Points on a hilly landscape, in no order, each with its height.
From any point a climber steps to the highest of the 2 points nearest to it. It stops when none of these is higher. Distance is the straight distance between rows; heights are no part of it.
j38 (h 20.3): -25	-20	-11	-24	3	10	-24	-2	-4	-11	-36	-9	-6	2	10	-25	1	17	-16	7
j146 (h 3.8): -9	11	-15	-10	-26	11	-34	33	10	-17	-29	-14	-22	29	-5	1	5	-1	17	-23
j771 (h 42.0): -8	18	2	-6	-5	23	6	42	13	-22	-17	-13	-5	-4	1	-20	32	-25	6	-26
j593 (h 12.9): 19	11	-4	14	-7	1	-18	-6	30	6	8	0	-31	22	-20	26	-13	12	22	-23
j909 (h 45.0): -10	-10	-21	22	-18	13	-12	32	28	-27	-21	-39	-6	-12	2	-15	48	-10	5	-18
j708 (h 40.4): 23	17	8	14	19	-12	0	-14	13	21	25	8	-31	-5	14	28	-11	15	0	8
j209 (h 33.8): 36	27	-1	8	-4	16	-13	5	28	4	26	-2	-21	12	18	-1	-3	-16	22	-40
j556 (h 51.4): -1	2	6	10	10	-13	11	-28	2	11	9	14	3	-13	-3	15	-24	17	-9	12
j190 (h 8.4): -5	-9	1	-6	-10	11	5	19	11	-20	-23	-2	-7	18	-24	5	24	1	14	-24
j694 (h 19.3): 12	9	-6	-15	-1	-17	31	20	-28	21	-7	3	-11	15	-12	14	-16	-13	-8	28
j528 (h 37.1): 44	26	-17	16	-9	-17	19	17	-2	19	15	-3	-42	-1	4	18	-36	1	6	-1
j200 (h 25.5): -20	-18	7	10	7	2	-2	-29	13	-12	4	5	48	-22	28	-26	-1	-11	-12	6
j602 (h 36.8): -1	4	3	8	0	-1	1	-32	8	-12	13	-4	5	0	10	1	7	14	3	-7
j529 (h 34.1): 7	-12	37	21	38	-6	-9	-30	12	10	45	13	9	-23	13	3	7	3	-3	8
j458 (h 69.2): -26	-29	13	1	3	7	10	-8	4	-10	-4	14	45	-19	-9	-9	12	-1	-4	2
j910 (h 42.6): 39	17	1	2	10	-10	19	6	-1	34	33	1	-19	9	20	12	-13	-14	2	9
j599 (h 46.3): -31	-29	-2	-11	9	11	-8	-5	-19	3	-13	27	52	-20	14	-22	-6	-6	-17	14
j133 (h 48.4): -18	10	1	-36	11	19	-7	30	-10	-9	-33	1	-19	11	9	-18	19	-4	-8	1
j834 (h 17.0): 7	17	6	-27	-1	11	16	38	-6	14	-21	9	-11	23	-9	5	-8	-20	3	-5
j496 (h 19.9): 0	2	-17	-10	-13	4	-7	-8	-9	-8	-19	-26	-17	26	2	-11	-15	11	-7	-3
j387 (h 26.5): 10	31	2	-7	-4	11	16	7	3	-2	10	-1	-4	15	15	5	11	-16	9	-16
j131 (h 47.3): 11	1	-12	6	7	-35	15	-19	-45	25	30	15	17	-14	-19	9	-8	-12	-15	46
j388 (h 6.0): -12	-4	-21	5	-33	15	-47	49	14	-26	-24	-23	-15	13	-19	-6	32	-5	23	-24
j498 (h 42.7): -34	-33	-3	-7	5	18	-18	12	0	-27	-39	-4	10	-26	-3	-37	23	14	-11	-6
j876 (h 45.1): 22	-1	3	11	14	-30	13	-15	-19	31	35	6	-3	-16	19	25	-12	5	-10	42
j621 (h 39.3): 0	13	-1	-6	5	-1	19	-15	3	-1	-7	4	-7	12	-17	8	-3	-2	-5	2
j204 (h 59.8): -26	-21	3	17	-3	7	8	-2	12	-31	-14	2	31	-32	-9	-7	32	7	-1	-8
j790 (h 39.9): 15	27	-13	7	-17	14	-20	9	36	-10	8	-15	-13	17	14	-5	12	-21	15	-33
j869 (h 47.9): 20	-12	-11	21	1	-30	16	-19	-14	18	23	2	-1	-31	21	11	-33	17	-18	35
j698 (h 50.8): -9	18	-9	1	-12	17	-14	17	32	-23	-16	-22	-11	9	-9	-13	21	-19	7	-28
j185 (h 28.6): -15	-10	6	11	17	-8	-5	-33	5	11	18	27	53	-24	22	-11	-17	-21	-15	21
j744 (h 28.4): 26	21	12	21	10	6	-25	-10	24	3	34	-9	-35	7	14	4	-7	3	13	-29
j207 (h 47.0): 6	-23	-27	18	-2	-12	8	-35	-12	14	2	19	19	-22	9	2	-45	18	-16	17
j211 (h 45.6): 23	24	10	-10	7	-7	18	16	-14	30	33	10	2	13	9	21	5	-26	8	9
j278 (h 39.8): -4	-10	9	-18	-3	4	21	4	-24	-1	-2	1	14	16	-2	6	22	-1	6	4
j219 (h 51.6): -30	-4	17	-18	1	9	1	13	6	-12	-27	-2	7	-1	-12	-1	5	6	-6	-1
j312 (h 42.4): -2	-24	-18	-3	4	-9	8	-30	-15	20	-1	19	33	-8	14	-4	-20	2	-21	26
j120 (h 35.7): 3	6	12	-17	0	9	23	31	-19	-1	4	11	12	16	-10	3	37	-26	15	-7
j33 (h 49.7): 1	-4	34	1	3	0	17	6	11	6	13	3	3	1	-16	16	1	4	16	-10
j636 (h 53.2): 4	2	26	5	-8	12	14	26	18	-8	8	-6	2	-1	-8	10	18	-5	25	-29
j390 (h 31.3): 0	-6	24	14	27	-15	-4	-38	8	13	33	11	26	-21	20	-6	-12	-10	-12	22
j672 (h 15.7): 16	21	-11	-15	-17	7	2	31	10	7	-22	11	-19	28	-8	11	-20	-13	16	-26
j512 (h 48.8): 13	19	21	3	23	-25	0	-1	-12	37	47	12	0	-3	5	29	6	-20	3	26
j820 (h 33.0): -15	-9	9	4	0	12	5	-9	21	-18	-3	-20	12	-4	-1	-20	19	-7	-4	-11
j329 (h 15.4): -14	-20	-12	-16	-5	2	-5	-12	-8	3	-26	-14	3	6	4	-18	-24	16	-18	10
j762 (h 22.5): 20	-8	1	27	18	-13	-12	-42	6	6	28	-7	-22	-15	8	2	-33	25	-10	3
j743 (h 53.3): -3	9	23	-1	15	-16	7	-17	-11	15	34	15	22	-7	3	17	11	-9	-1	22
j118 (h 57.5): 4	6	3	3	-1	-22	25	-9	-25	13	6	6	2	-9	-10	16	-25	13	-8	26
j460 (h 22.7): 12	7	-20	3	-12	-16	8	-8	-2	12	-5	-26	-24	5	4	4	-36	8	-13	15
j466 (h 51.5): -2	-3	-14	-5	-1	-25	17	-7	-47	21	4	10	25	-12	0	7	-19	0	-19	45
j501 (h 14.5): 25	28	-7	4	-9	0	0	13	17	9	-2	18	-28	21	-16	27	-24	-4	21	-24
j619 (h 30.5): 9	21	-18	0	-18	7	-16	-5	16	-4	1	-22	-19	28	8	1	-4	-5	6	-15
j45 (h 29.2): -21	3	13	-28	14	14	5	20	-17	-5	-9	1	13	0	1	-21	38	-20	-12	13
j758 (h 50.0): -26	-12	-21	-1	-21	6	-34	-4	17	-26	-26	-17	3	4	0	-7	22	15	1	-7
j854 (h 39.5): -11	-19	-12	21	-13	10	-5	-5	31	-29	-7	-27	8	-10	-2	-18	41	-2	4	-17
j134 (h 38.2): 26	19	7	15	-2	-5	3	-6	-12	1	23	3	-31	8	0	23	-11	22	18	-17
j883 (h 46.0): -4	-12	6	-17	2	-11	13	-6	-40	16	11	3	26	7	3	3	4	-5	-6	29
j34 (h 28.2): -21	-20	6	-34	17	5	-3	11	-47	-4	-30	21	7	-1	-10	-22	15	9	-11	21
j429 (h 31.8): -25	-14	-12	-18	-8	12	-39	11	0	-19	-41	-12	-20	13	-13	-18	9	18	0	-5
j445 (h 47.7): 10	10	7	18	-10	4	-7	-18	8	-18	20	-3	-14	6	-4	12	7	19	20	-24
j871 (h 62.8): -32	-8	20	-5	4	13	8	33	5	-24	-20	-15	14	-21	-3	-16	30	-6	-4	-5
j436 (h 53.1): -28	-19	-2	8	-1	16	-8	26	13	-31	-32	-26	5	-31	-4	-29	38	1	-7	-10
j942 (h 38.6): -35	-33	-6	-10	5	18	-15	0	-8	-17	-33	21	31	-25	-2	-28	-6	12	-13	-4
j247 (h 21.8): 27	18	-19	17	-11	-6	-18	-23	13	6	19	-23	-34	18	2	6	-19	8	5	-6
j147 (h 27.5): 7	3	-5	14	-7	-11	-8	-32	8	2	10	-22	-11	2	0	-1	-34	19	-4	0
j243 (h 19.4): 8	-11	2	28	13	-5	-12	-52	3	-1	23	14	9	-21	12	-5	-26	24	-7	-5
j838 (h 19.6): -17	-17	-5	0	-1	2	-5	-27	-6	-5	-9	-4	25	-8	13	-20	-32	11	-17	3
j288 (h 7.2): 2	-7	-13	3	-25	16	-9	43	20	-23	-28	-10	-10	10	-13	4	33	-4	27	-35
j71 (h 2.0): 11	15	-21	0	-32	17	-41	35	18	-12	-16	-6	-10	32	-21	-7	2	-19	26	-38
j78 (h 18.1): -3	1	16	-29	6	-4	19	36	-31	17	-15	9	0	22	-18	5	-2	-15	0	15
j993 (h 39.7): 51	27	-6	5	1	3	16	13	-2	26	23	13	-29	11	7	18	-26	-11	13	-16
j940 (h 66.8): -11	1	-5	-34	4	2	3	17	-24	9	-33	1	-12	15	10	-3	2	4	-12	22
j318 (h 25.8): -20	-26	-3	6	-5	11	-13	-25	16	-18	-9	-12	21	-7	-7	-25	-5	7	-9	-14
j668 (h 60.1): -17	-9	16	0	11	-6	8	-19	1	2	15	16	38	-13	0	4	15	-6	-7	14
j217 (h 20.4): 25	7	-20	2	-10	-24	37	10	-13	16	-3	-10	-30	-4	-12	9	-28	-2	-13	27
j633 (h 45.2): 13	22	-8	5	5	-13	14	-18	12	11	2	7	-23	1	-8	25	-16	7	-5	9
j35 (h 33.9): -16	-23	5	-19	1	1	11	-5	-27	-5	-23	19	22	5	-16	-3	2	11	-7	15
j989 (h 51.9): 10	-9	-26	12	-10	-28	23	-18	-21	9	-5	5	-2	-24	-6	6	-41	19	-17	29
j268 (h 37.0): 18	4	34	18	40	-10	-7	-10	5	22	43	16	-19	-11	18	22	0	12	-2	9
j695 (h 30.4): 9	11	15	6	8	4	10	-9	24	2	22	-5	0	3	18	4	19	-9	9	-4
j968 (h 10.6): 0	9	0	2	-18	1	-9	6	12	-13	-13	-5	-18	27	-27	15	-8	9	20	-26
j598 (h 36.2): -24	-7	13	-34	20	17	-6	28	-26	-15	-28	8	-8	-8	-3	-30	36	-1	-7	11
j786 (h 52.6): -30	-19	1	-6	7	-6	-5	-12	-19	11	8	27	59	-14	-4	-2	6	-18	-13	27
j139 (h 58.0): 17	11	15	18	-10	11	-5	13	21	-10	21	-1	-16	4	-8	15	11	6	34	-41

Call two points neighbours if one is among the 2 nearest of the other. Go from one point of each pair to the other, from neighbour to neighbour, staying as high as possible. Name the lowest point that can't be avoided.
j698 and j147: j247
j790 and j118: j942
j871 and j698: j771
j139 and j871: j134
j633 and j458: j876

Where does a climber stop that starts at each point below?
j528: j458
j288: j147
j834: j147
j838: j871
j993: j458
